Each row is a point on a landscape with many peaks, with its height.
A climber steps from a point to the highest of its 2 nearest points, and stops where none of them is higher. Distance is the straight distance between rows; heights are no part of it.
j_349: [  7  -1 -24 -14  -8 -22  22  13 -14 -24  -4 -21   7  18 -18  51  30   4
   8 -15 -15  -7   3 -44  -9 -11]  h=24.8
j_259: [-18 -13 -21 -17  -7 -41  20  46 -44  -3   9  35  23 -13 -25 -23  26  27
  -8  -3 -10  28   2   1  16  10]  h=25.7
j_372: [-26 -54 -20   6  -4   6  11  35 -23 -37  -1  56  -8  20   7 -29  21 -10
   7  34 -13  -6  22   9  10  13]  h=50.1
j_5: [ 21   2  -1  35  18   5  -5 -12  27  34  24 -45  18 -26 -49  20 -25 -19
  -9  11   5 -43 -59  -2 -10  27]  h=3.9
j_58: [ 20 -17   4  -8   5 -51 -40 -15  28  54 -11 -19  24  11 -60  23   3  -3
  16  20   0 -35 -30 -12 -25 -18]  h=13.4
j_152: [ -6  25  18   8  25  10  -5 -47  16  32 -19 -47   1   4  18  14 -46 -10
  47  28   6 -23   8   9 -24   2]  h=14.1
j_121: [-46  -5   1  14  -2  17  10  11 -53 -15   0  23  -5   7  31 -41   3 -18
 -20  12  12  -8  33  11  19  58]  h=35.7
j_110: [-10 -28  -3   8   3  32  10  18  25   4  39  -5 -20   4  -9 -41 -34  -3
 -35   7  30   7  -8  -5   1 -18]  h=0.9
j_411: [ 12 -15 -12  10 -10 -25 -21 -50  19  -5 -31 -40  -7  34 -15  21  16   6
  11  11   8 -21  31  -8 -10 -18]  h=5.9
j_271: [ 10   7  26   5  -7  51 -17  22  16 -34  25  16 -52 -15  36  13 -20 -19
 -45 -24   2 -14   4   7  27 -13]  h=62.4
j_557: [-30 -36 -27   6  -6  -2  30  31 -23 -19   0  21   7  31 -10 -31  12  -8
   7  28  10  -1  33  -8   7  21]  h=46.0
j_752: [ 20 -12  -5 -42  14 -72 -16  31 -16  32   5 -30  33   0 -82  22   5   7
 -11   5   5 -33 -27 -39 -30   7]  h=53.5
j_547: [-32   0   1  21  -7  -1   7 -39 -22  20 -17 -13   4  19  27 -59 -27  -2
  -4  18  29  11  41  22  -4  32]  h=27.6
j_149: [ 15 -52 -28  -3 -28 -20 -12  12  -7 -14 -42  31  -1  28  -4   2  54  11
   7  29 -18  20  13 -15 -13 -42]  h=13.6
j_600: [-30   9   6   9  -5 -20   7 -47 -23  10 -27 -31  15  23  29 -29  -8   2
  19  10  18  -3  50  19   3  34]  h=31.3
j_14: [-29  14  12  -7   6  20  40  15   1  11   0 -35  15  22  10 -15 -31 -10
  30  30  23 -10  21 -10 -34  20]  h=7.9
j_900: [ -1  -9   7   8   4  40  21  22  38   0  13  -5   1  39  11  -5 -15 -26
  12  30  13 -22   3 -28 -16 -19]  h=9.5
j_435: [ -7 -33 -28  -1 -19 -60  -5   4 -30  -1 -13   7   8  18 -30 -16  34  22
 -10  -4   1   5  29   4  15   0]  h=22.3
j_450: [-22   6 -21 -20 -18 -53  17 -24 -45 -17 -25 -31  28  -2   3  25  21  16
  41 -33 -16   2  14  13   0  32]  h=50.6
j_197: [ 14 -14  -5 -37   2 -77 -14  18  -6  27   7 -22  21  15 -72   1   4  18
 -24  -3  11 -13  -8 -17  -6  -3]  h=56.5
j_85: [  3  24  25  17   1  40 -29 -17  41  32  -1  -4 -17 -15  47 -20 -38 -13
 -22 -14  -1  21 -22  16  12 -24]  h=12.1
j_382: [-19 -39 -23  12 -16 -28  -3  -9 -10   7  -1  13  -4  14 -18 -56   1  15
  -7  18  21  14  27  20  15  18]  h=22.2
j_638: [-19 -46  23  18  -3  23 -34  -6 -27 -27 -21  61 -33   4  39 -32   5 -15
 -13  34 -18 -18  39  38  27  17]  h=57.3
j_626: [ 22   0   3  14   9  -7   1  -5  23  19   7 -21  21   1 -35  45  -3 -18
  26  15 -16 -37 -42 -17 -17  -1]  h=30.7
j_451: [ 53  -4 -15  16  -5 -20 -22  30  28   8  26  31  -2 -26 -45  14  12   4
 -48 -22 -10  -4 -60 -15  31 -25]  h=67.9
j_395: [  0  27  21   4  22  17  -7 -32  34  49   1 -45  10  -3  11  -8 -50  -3
  22  26   9  -1 -23   7 -27  -7]  h=13.5
j_602: [-38  10  -7 -17   1  -9  46   5 -35   6  18 -27  30  -9 -10 -35 -15  17
  -5  12  16  28   5   0 -19  49]  h=5.4
j_74: [ -6 -11  -9  -5  -1 -13  15  -2   8  -8  -6 -37  10  35 -32   6   7  -7
  19  16  18 -19  15 -16 -18  -1]  h=36.1
j_667: [-26  15  -6 -34  -9 -37  42  22 -30   9  -2 -14  39 -12 -20  18   8  18
  41  -5 -16  14  -3   0 -18  19]  h=28.8
j_679: [-11  -4   0   5 -10 -31  -6 -29  -1  42  -2  -5   6  -7 -13 -53 -11  30
  -8   6  23  37   3  33   8  -3]  h=13.3
j_365: [ 24  -6 -24   6   1 -13   1  -2  -3 -36   4 -33  -4  23 -33  70  30  -9
  -4 -12  -7 -25 -10 -54  -5   1]  h=27.1
j_967: [-10  -3  -3   3 -17  -4   3  -3  -8  -3 -25  28   5   8  23  -9  18   2
  27   6 -16  11  25  17  -4  -9]  h=56.0
j_950: [-19  -2  -2   2   2  -4   6  24 -22  -4  19  58 -11 -31  12 -33  13  26
  -7  -4 -15  42  -3  33  20   5]  h=57.0
j_388: [-17  28  17   3   7  24  -4  -8 -11  23   2  33 -11 -24  51 -41 -19   9
 -19 -14   1  41  -4  28   7  -1]  h=56.6
j_515: [ 28  12  -2 -33   3 -56 -22  26   9  32   1  15  32   7 -48  23  20  20
  -8  -9 -17  -2 -43 -15  -7 -30]  h=49.6
j_284: [  7 -16 -21 -11 -13  11  14  21 -26 -48 -33  20  -4  12  24  39  42   4
  15 -14 -32  10  21 -26 -16 -12]  h=18.5
j_86: [  9  -1  14  38  13  38  -3 -16  58  21  18 -38   8   8  -9   2 -33 -28
  -2  22  13 -44 -32 -10   0   4]  h=5.3
j_405: [ 13  -2   0  -4  -7  -2   4  22  16   0  12  21  -4  -7 -14   6  14   6
   8  -8  -9  19  -5   2   4 -32]  h=62.9
j_621: [ -9  44  16 -15  10  26  12   6 -26 -21   9   4 -18 -16  49  10  -5  -4
 -13 -39   7   8  20  12  19  21]  h=37.0
j_40: [ 29 -30 -19  10 -11 -28 -37 -37  28   0 -28 -21  -7  34 -27  28  29   8
   0   4   2 -10  11 -22  -6 -43]  h=8.0
j_787: [-27 -19   1   7  12  49  12  23   5 -11  40  -5 -32   2  13 -61 -42  -7
 -50  14  32   6  -4  -2  -8   4]  h=1.3
j_922: [-31  16   4  -2   4 -16  17 -29 -14  21 -28 -12  25  14  22 -24  -6   2
  38  18   2   9  24  21 -14  26]  h=34.6
j_781: [ -3 -39 -13  -1   2  21  26  55 -20 -48  19  34 -34  14   3   5  25 -12
 -18   1  -3 -12  18 -13   6  -6]  h=60.3
j_566: [-15  12  21   6  19  43  20   8  29  10   6 -34   2  26  13  -7 -42 -25
  16  31  19 -23   1 -25 -30   4]  h=8.8
j_719: [-11  21  21  -9   4  57  11  42   6  -7  22  39 -17 -20  50  -4 -12 -12
  -8 -12  -4  18 -10   4   2 -19]  h=60.4
j_177: [ -2   6   5  -8  10 -19  -2 -39  10  20 -22 -52   1  12 -14  33 -24  -3
  64  22  -3 -21  11   5 -27  -3]  h=14.6
j_225: [ 21  -1  -2  15   7  17  24  36  33   7  52   3  18 -12 -42   7 -13 -17
 -27 -12   7 -13 -50 -36   7   4]  h=7.6
j_436: [-25  -5 -21 -23  -9 -51  35  44 -37   9  16   6  45  -7 -33 -29  13  20
  -4   2  -1  24  -3   1  -4  25]  h=26.5
j_782: [-16 -42  -8  26  -7   0 -13 -10 -18 -30   4  25 -37  15   4 -43   7   3
 -28  10  19 -13  50  22  27  11]  h=9.8
j_414: [  6  -4  20  30   2  48 -21  -1  66  20  10 -19  -7  15  13 -20 -44 -33
 -23  18  15 -12 -20  -6   1 -17]  h=6.0
j_906: [ -2  26 -13 -20  10 -17  14 -19 -26 -27  -7 -41  -2  -1  10  48  18   4
  21 -37  -7  -6  27  -5   1  22]  h=60.5
j_429: [ 25  20  15   4   5 -10 -24   8  43  45  15  13  36 -25 -32  20   2  -5
   6  -2 -21  -3 -79   4  -9 -28]  h=47.1
j_178: [ -6 -36   3  15  -8   9 -20   6   6 -15  17  21 -42  -2  15 -33 -11  13
 -25   2   6   9  23  29  23 -15]  h=10.8
j_392: [ 18  20  12  -3  -6 -23 -19 -49  22  20 -28  -3   1   5  12   8   3  18
  29 -14 -11  23  11  22   6 -21]  h=16.2
j_120: [-13  15  14   7  24  36  21 -10  28   9  10 -56   4   8  11 -25 -52 -17
 -14  20  34 -13  -1 -17 -24  21]  h=7.8
j_221: [  7 -41  -5   3  -5  41   7  33  42 -19   2  21 -18  32  12  -4   1 -25
   9  23   7 -20   5 -22  -4 -45]  h=10.0
j_673: [-19  24   5   1   4  20  15  21 -15  11  20  45  -3 -32  27 -34  -8  19
  -4  -8  -4  46 -10  24   5   4]  h=58.0
j_860: [  2  29  16  17   8  29 -27 -44  53  45  -3 -26   5 -10  21 -14 -49 -11
  -2   2   8  11 -37   9   1 -18]  h=12.8
j_489: [  7 -44 -17  -3   1   0  14  57  -4 -22  19  51 -13   4 -10 -22  21  10
  -9  15 -18   6  -9   2  10 -37]  h=17.8
j_590: [ 29  38   7 -17   5  15  -8 -21  10  -5  -8   7   4 -22  15  55  27   2
  33 -35 -32  10 -19   5   5 -17]  h=41.8
j_68: [ 39 -24  -6  -3   9 -56 -42   1  13  29 -14 -20  18  23 -62  26  27   2
 -20  14   3 -41 -36 -27 -15 -17]  h=12.3
j_325: [  0 -32  10   1  -8  38   0  39  -8 -55   7  42 -48   0  35   4  10 -19
 -18   3 -12 -16  26   9   8 -20]  h=61.4
j_266: [ 14 -28 -21  -8  -6   0  15  57   8 -25  17  33   3  17 -24   6  20  -5
   3  16  -8   3 -16 -31  -4 -44]  h=17.5
j_611: [-27   5 -15 -36  -8 -53  43  42 -26  12   8 -15  53   0 -38  -2  12  19
  28  14   1   7 -13 -12 -30  14]  h=27.7
j_553: [  6  25  12 -12  -5  30  -9  -5 -14 -27   7  23 -38 -22  42   9  12   6
 -22 -33   2   7  29  30  27  -5]  h=38.8
j_707: [  3  19  27  10  -3  24 -29 -44  16   6 -18 -22 -30  10  51 -18 -20  -8
 -14  -8  19  -7  35  27  16  -8]  h=50.5
j_130: [ 34   1 -10  -2  -4 -18  -6  31  14   6  28  28   2 -11 -32   7  11  14
 -26 -16  -5  13 -32 -18  16 -31]  h=65.3
j_815: [  2   3   5  -1  -5 -32 -13 -12  24  49  18 -13  10  -3 -39 -35 -26  22
 -21  10  27  31 -22  13  -7 -19]  h=11.9
j_714: [  5 -56 -11   4 -14  -2 -16  17   3 -18 -30  53 -17  17   3 -24  36   8
   8  29 -20  10  22  15   1 -33]  h=11.6
j_352: [ 30  32  29 -24  -2  34  -8 -12  -4 -20 -44  10  -5  -5  66  28  12 -14
  13 -19 -19 -14  27   7   1 -21]  h=58.9
j_136: [ -6 -35  -4  10  -1  -6 -12  10 -26 -25  10  65 -23 -23  10 -32  12  18
  -6   6 -23  20  13  39  29   7]  h=55.9
j_418: [  4   3  18   0  -2  48   5  42  34 -16  19  33 -15  -8  18  11 -13 -12
  -2  -9  -5   3 -16 -17   5 -26]  h=61.0
j_293: [ -8 -36  15  17 -19  31 -30  -7 -17 -32 -28  33 -36  15  47 -24   4 -14
 -17  23   3 -24  52  30  14  -6]  h=59.1
j_377: [ 18 -36 -23  -4 -30 -41  -9  -1  -8 -17 -62  -1  11  25  -1  25  52  24
  14  10 -25  19  12 -30 -20 -32]  h=18.6
j_427: [  7  -5   0  -5   6 -15  -7  -4  39  51  36 -23  21 -17 -50 -41 -32   7
 -43  11  31  26 -53  -5 -18  -8]  h=10.6
j_865: [-44  14  18   0   7  41  27  21 -37  -9  23   8 -15  -6  34 -41 -32 -10
 -39   9  28  15  10   2 -12  30]  h=2.6
j_616: [ 21   0  -6 -10 -18 -30 -24 -40   0  10 -42  10   3   3   7  11  31  20
  31 -11 -18  22  22  17  -4 -33]  h=17.7
j_447: [ 18   3  -4 -13   6 -25   3  23   1   7   2  -5  29   3 -48  60  18  -5
  30  11 -23 -23 -41 -29 -24  -7]  h=29.4
j_678: [ 36  34   5   4   3  18  -6   7  25  -2  15  18  14 -25   2  42  12 -11
   4 -29 -33   4 -41 -13  13 -20]  h=43.1
j_260: [ -3  37   5 -27   9 -15  28   9 -10  21  13 -13  25 -22 -20  17  -9  19
  31  -6  -4  15 -28  -1 -14  13]  h=30.3
j_824: [-36 -15   5  11  -6  23  12  26 -39 -16  -5  66  -3 -12  31 -40  -4  -5
   9  26 -22  13   9  20  12  29]  h=52.0
j_83: [ 11  13  -8 -32   4 -62   3  13 -16  27  22 -30  24 -11 -51   2   5  25
  -8 -11  14  14 -12  -7  -2  11]  h=61.3
j_158: [ 34   4 -14   7  -4 -10 -24 -42  18  -6  10 -18 -23   2 -13  12   9   8
 -15 -29  18  -3  16   3  27  -7]  h=43.3
j_747: [-50  -4  -8   3   0  17  38  28 -41 -11   1   9  12  15  15 -32  -6 -11
   0  22  20  -5  28  -2  -4  42]  h=40.2
j_864: [ 26  21   9  16  13  15   0  15  34  29  27   8  33 -26 -31  25  -7  -9
  12   0 -22  -9 -75 -11  -8  -3]  h=45.7
j_150: [ 15   8  -9   7  11  17  20  14   0 -34   7 -29   4  17 -27  67  14 -27
   6  -7  -3 -43  -3 -52 -12  16]  h=29.5
j_576: [-18   5 -15 -23   0 -45  14 -26 -23  -1  -1 -63  21  -1 -41  24  -4  14
  24  -9  18 -12  20  -5 -11  31]  h=46.4
j_783: [ 25   4  11  -7 -12  16 -13 -30   2 -21 -65  18  -7  15  47  26  32   0
  19  -5 -27   2  40  10  -8 -21]  h=55.3
j_219: [  8 -20 -35  -6 -12 -44   9  29 -31 -18  11  29   3   3 -27  -4  29  26
 -18 -12  -5  14  17  -7  15 -11]  h=24.6
j_340: [  4  36  19   9  41  34   1 -31   5  19   8 -52  -5 -27  18  29 -42 -22
  23   0   2 -30 -20  -4 -12  26]  h=30.5
j_241: [-21 -34 -26  22 -26 -42 -12 -28 -24   0 -19  17  -4  10  -9 -35  24  13
  -3   6   3  12  40  23  27  17]  h=19.6
j_973: [ 31 -13  -9 -16  -3  -6  -8  41  -7 -26   2  63 -20 -31   1  14  34  31
 -13 -18 -36  30  -9  11  15 -38]  h=18.1
j_850: [ 20  -8 -26 -13 -12 -20   7  30 -21 -41 -22   3   8   5  -9  51  58  17
   4 -17 -24  17   2 -42  -6 -21]  h=21.2
j_806: [  6  19   1  -2  24  -6  14 -24  -2   4  22 -66   8 -26 -41  28 -30  -2
  12  -1  24 -19 -20 -18 -11  36]  h=46.9
j_8: [ 32  15  -2  19   3   4 -27 -56  34   5  -4 -39 -16  10 -14  25  -2  -8
  -4 -13  11 -24   7  -1  23 -12]  h=45.6
j_89: [-20  -4  15   6  11  33  -1  27   1  -9  41  24 -35 -22  29 -41 -31  13
 -37  -7   7  28 -18  23   8  -9]  h=59.4
j_294: [ 15 -14 -17 -16 -11 -41 -15 -15  -8  -7 -42 -16  12  18  -7  48  43  22
  26  -8 -21   7  -1 -25 -19 -26]  h=24.0
j_716: [ -8  44  24  -2  29  27  13 -25 -10   3   8 -47  -8  -4  19  16 -37 -10
  12 -10  20 -10  -1  -8  -9  28]  h=31.5
j_826: [-41 -11  12  18  15  43  17  16 -20  -2  17  14 -22   3  38 -63 -37  -9
 -35  31  29   5   8  17 -11  10]  h=1.8
j_980: [ 19  35  -7 -16   4   2 -12 -22   0 -12   6   0 -11 -18  10  33  19  11
   5 -44  -3  22   3   3  22  -8]  h=39.7
j_207: [-11   1  -7   0 -11 -18   0 -47 -25 -24 -56 -28   2  21  36  29  22   0
  26 -11 -11 -19  53   3  -7  14]  h=41.5
j_737: [-34  15  -2  -9   8  -4  41   5 -14   2   5 -33  21   3 -16 -13 -25   3
  20  15  14   9   1 -14 -32  34]  h=6.7
j_115: [ 13  29  13  -9   0  41  -4   5   8 -29 -10  12 -20  -7  36  37  12  -9
   7 -22 -15  -4   6 -10   1 -15]  h=60.2
j_51: [ 20  -2  -7 -42  10 -73  -1  45 -19  14  -5  -5  36  -5 -59  35  22  20
   0  -6 -18 -14 -33 -31 -17  -5]  h=51.3
j_981: [ 15  11  21  15  -6  33 -33 -14  47   7  -4   5 -16  -8  30  -9 -17  -3
  -4 -11   3  11   7   9  12 -38]  h=11.7
j_949: [-15  21  34  13  -2  35 -18 -17  -2  13 -23   7 -21   7  67 -29 -31 -12
 -19   6  10  -3  31  24   6   1]  h=53.0
j_232: [ -2   5  -3  10  -8 -23 -14 -50  11  29  -8   1 -12  -2   9 -37   0  33
  -9 -11  19  23  22  38  13  -3]  h=14.5
j_311: [ 17 -37  -7  -7   4   3  -5  49  -1 -28  27  60 -21 -26  -2 -20  13  16
 -12  -3 -22  28 -12  23  21 -39]  h=17.9
j_878: [ 15  16  12   2   5 -21 -18 -39  22  33 -22 -26   3   0  -4  17 -10   5
  38   5   1  -3  -4  10  -7 -21]  h=15.2
j_724: [ -1 -11   3 -21 -10 -39 -12 -13  23  51  -8 -15  16  17 -41   1  -4  12
  29  24  10  -7  -7   0 -29 -21]  h=14.4
j_541: [ -2 -16  27   1  -4  55 -17  27  14 -41   9  32 -51  -2  44  -2 -14 -17
 -24  -3  -1 -20  15  12  13 -23]  h=61.8
j_957: [-12  38  23 -12   9  44  25  15 -10 -20  32 -11 -20 -12  28  14 -24 -14
 -20 -32  14  -9  -4 -12   5  23]  h=34.9
j_717: [ 18   0   8  40  16  21  -4 -18  42  30   5 -45  11 -11 -33  17 -35 -26
  17  34   4 -56 -45 -10 -22  19]  h=4.6
j_23: [-41 -42 -14  28  -8  -2 -21 -25 -39 -15 -13  31  -9  21   5 -43   6 -14
 -13  16   9  -9  48  14  33  47]  h=7.7
j_459: [ 15  12   8  39  24  12   0 -20  22  30  32 -56  24 -45 -26   2 -40 -16
 -27   5   6 -27 -79   3 -18  37]  h=2.8
j_851: [-15  16 -26 -35  -6 -35  24 -14 -43 -29 -25 -29  17  -9   7  57  30  14
  26 -41 -21   2  14  -7   2  18]  h=55.1
j_748: [-28   0   2  17 -15  -7   3 -22 -22  21 -32  31  28   4  26 -42   1  -4
  30  21  -6  16  27  20   5  40]  h=37.4
j_39: [ 38 -27 -18   0  -9 -46 -34 -15  15  15  -9 -12   2  31 -49  15  28  10
 -21   5   9 -15 -11 -28   1 -36]  h=10.4
j_568: [ -5 -14   0  -1   9  15   3  36  -2  -8  51  31 -30 -31  -9 -34 -14  22
 -38 -14   8  32 -22  14  26 -10]  h=58.4
j_536: [ 18  -1  -6  10   5   2  -2 -15  27   7   5 -31   3  16 -36  26   4 -12
  15  10   8 -23   1 -26  -9  -6]  h=32.7
j_301: [ -3 -11  -6 -18  -5 -39  10  17  15  26   8  -7  31  18 -43   3   2   8
  18  24   8   3 -13 -12 -25 -16]  h=15.7
j_441: [ -3  28  -3 -26  24 -11  12 -29 -18  27  27 -60   7 -36 -34   7 -30  15
  -4  -9  23  20 -30   0 -14  30]  h=43.6
j_999: [ -4   9   2  -3  -6  10   3  -1   6   0  -1  20 -11   0  16  -9   2   9
  10 -10   5  19  16  10   1 -11]  h=59.7
j_974: [ -8  21  22  17  10  55  -7 -19  38  23  17 -43 -13  10  26 -23 -60 -29
 -32  13  25 -11 -16 -11 -16   1]  h=6.8
j_172: [  6 -13   2  22  -7  28 -24  -2  34  -2   5   8 -35   6  14 -22 -10  -3
 -20   2   7   5   8  25  13 -36]  h=11.3
j_682: [ 38  -8  -9  21  12  -8  -4  35  29  18  44  -1  26 -14 -51   1 -12 -18
 -42  -6   4 -23 -66 -31   8  -5]  h=8.5
j_420: [  5   4   6  -2 -11  -8 -17 -47  -4 -10 -55  -8 -11  26  45   5  15   1
  22  -2  -5  -1  54   9   2  -5]  h=48.1
j_516: [-11  -6  30  11 -13  35 -15  -1 -14  -6 -21  18 -42  24  54 -23  -8 -21
 -21  22  20 -22  44  20   9   5]  h=56.1
j_363: [  1  36   3  -4  29  18  12 -37   1  20  34 -53  14 -44 -12  -3 -47  -5
 -27  -2  15  18 -52 -10 -27  34]  h=39.5
j_164: [ -9  39   5 -18   7  -9  18   4  -7  26  12   7  14 -30   1  -4 -11  19
  19  -9  -4  42 -29  12 -13   0]  h=31.4
j_627: [-37  17  -2  -7   9   8  40  10 -45  -6  26  -5   4 -14  10 -42 -19  10
 -25  -3  21  34   5   5 -11  39]  h=4.0
j_769: [ 42  -1 -18 -15  -5   4  -3  29  -5 -39 -19  31  -2  -5  -7  49  48   6
  -3 -22 -36  17 -11 -35   3 -34]  h=19.1
j_837: [ 30  27  16  44  18  21 -10 -26  35  12   6 -29   6 -35  12  38  -7 -21
   1 -29 -20 -48 -64  17  20  26]  h=42.1
j_179: [-34 -32  10   6   2  32  21  39 -19 -17  12  59 -15  15  30 -45   6 -11
   5  30 -10   0   9  15   5  15]  h=51.2
j_200: [ -4  44  16  -7  25  32  27  -2  -7 -16  28 -38  -1 -11  12  29 -30 -16
  -7 -17  19 -15 -11 -23  -4  35]  h=33.1
j_406: [-33   3 -14  -4 -15 -30   9 -30 -34 -19 -43 -19  24  12  24  10  25   4
  33 -19 -12  -7  40  14   2  37]  h=45.9
j_612: [-36   8 -13   4 -21 -17   6 -13 -46 -17 -40  16  32   2  19  -2  30  -2
  24 -13 -23   2  27   8  21  39]  h=41.7
j_500: [-14  24  -6 -13   3 -18  10 -37 -19 -10 -11 -45  -9  13   6  14  -7   1
  12 -25  18 -11  39   6   2  27]  h=54.2
j_228: [-20 -26 -20  -3  -2   0  32  18  -2 -10  10 -15   5  34 -16 -17   0  -5
   9  20  25 -15  29 -12  -8  11]  h=40.6
j_520: [ -7 -10   0  -7 -17  24   9  18 -25 -54 -55  27  -4  28  41  25  45  -9
  16   3 -26  -7  43 -14 -17   1]  h=16.8
j_199: [  0 -21  -5  13 -21 -27 -32 -49  -5  11 -35  17 -14  12   6 -26  18  16
  -4  -9   1  18  44  38  25  -3]  h=16.7
j_472: [-20   9  12   2  -7  16  13  15 -32 -10 -17  47  -1  -3  45 -22  11 -13
  20  11 -18  18  28  22   7  19]  h=53.2
j_67: [ 25  -2 -14 -19  -7  13   1  38 -22 -45 -11  50 -24 -18  12  24  43  16
  -3 -24 -35  25   2  -8   5 -28]  h=18.3
j_15: [  1  26   6  -8  17  26  29  11   0 -22  23 -36   3  10  -9  41  -8 -26
  13  -6  13 -32   1 -37 -12  24]  h=31.2
j_501: [ 30   9  11  14  -8  23 -40 -45  35 -12 -16 -26 -35  14  24  11  -7 -18
 -17 -20  21 -19  30   5  21 -20]  h=48.0
j_265: [ -5 -52  13  18   2  14 -36  -7 -20 -36 -24  71 -27  -7  30 -32  15   7
  -8  18 -35   3  23  48  30  11]  h=56.2
j_155: [  3  15  -8 -10   6 -23   5 -38  -6   5   9 -63  -5 -10 -26  22 -15   7
  12 -13  23 -16  13  -3   1  31]  h=49.4
j_226: [ 34  24   9  27  13  20 -18 -38  35   3   8 -30   1 -10   1  37  -2 -19
  -4 -18  -6 -38 -28  -5  14   8]  h=43.7
j_680: [  5 -54 -18   9  -8  15  -5  24  20 -20 -12  25 -21  36   2  -6  24 -12
   0  30   6  -9  29  -6  -4 -38]  h=10.7
j_484: [ 25  27   5  -3  -8  10 -19 -33   6 -15  -7   7 -29 -13  22  17  10  -1
 -13 -40   7   6  21  17  28 -13]  h=40.5
j_43: [ 24  19  20   6  -5  51 -13  22  30 -22   7  23 -24 -13  28  28  -3 -20
 -10 -30 -10  -3 -11  -2  17 -26]  h=61.6
j_899: [-30 -37 -13  17 -15  -6 -28 -18 -50 -29 -28  47  -3   1  13 -21  17 -17
  -4  11 -20  -6  45  12  39  52]  h=6.4
j_561: [-37 -22 -10  24 -10 -14   5 -24 -22  17  -4   8   7  13   2 -69 -11   4
 -10  28  21  13  33  17   4  37]  h=24.7
j_528: [-51   7  -9  14 -19  -5   4 -14 -46   4 -38  30  34   0  34 -26  14 -16
  33  11 -16   6  28   6  20  50]  h=39.3
j_227: [ -3  27  11   8  18  19   5 -20  16  25  35 -38   6 -16  -8 -19 -45  -1
 -28   0  20  24 -40  -6 -14  14]  h=36.0
j_467: [  8 -18 -11 -16  -5 -14  21  52  17  17  15  26  26  20 -31   0  17  -2
  12  23   2   5 -17 -22 -15 -33]  h=16.9
j_479: [ 17  32  11  20   8  38  -3  16  39  11  29   8   8 -34   0  22 -15 -18
  -3 -26 -24   0 -66  -5  15  -6]  h=44.2
j_799: [  6  23  -6 -41  -4 -71   7  13 -25  21  12  -5  31 -26 -40  19  18  33
   8 -33  -8  17 -15   8   5   2]  h=57.4
j_909: [ -3  31   3  -7  10  15  14 -10   7  18  29  -9   2 -21   2  -7 -23   9
  -9 -18  14  30 -19   6  -7   5]  h=33.2
j_937: [-27  -1  30  -1   1  48  -4  38   2 -13  22  45 -39 -23  54 -35 -30  -4
 -24   0 -11  18 -15  24   4 -13]  h=60.0
j_289: [ 31  20   9 -14   2 -39 -19  13  24  44   8   8  30 -18 -49  22   8   8
   9 -11 -16   0 -58   4  -7 -20]  h=48.3
j_333: [ 21 -20   1  -1  16 -11  -7  31  41  49  44  -4  30 -11 -56 -29 -23 -10
 -44  18  20  -9 -66 -19  -7 -11]  h=9.4
j_233: [ 11   9 -13 -15 -17 -41  -6 -38 -14 -10 -40 -10   9   3   7  41  38  21
  29 -21 -26  19  19   4  -8 -12]  h=20.4
j_993: [  6   8 -13 -18  -5 -25  13   3  -2  -6 -15 -14  21   6 -23  49  22   7
  37   0 -21  -6 -12 -17 -21 -16]  h=27.5

Two climbers start at each pair of points below. Name the first point that both come to, or write never.
j_489 and j_219 | never
j_837 and j_860 | never
j_284 and j_266 | j_850
j_787 and j_120 | j_566
j_5 and j_225 | never
j_900 and j_74 | never

For each start below, name the point where the climber stops.
j_178 | j_294
j_121 | j_451
j_435 | j_155
j_340 | j_484
j_980 | j_83
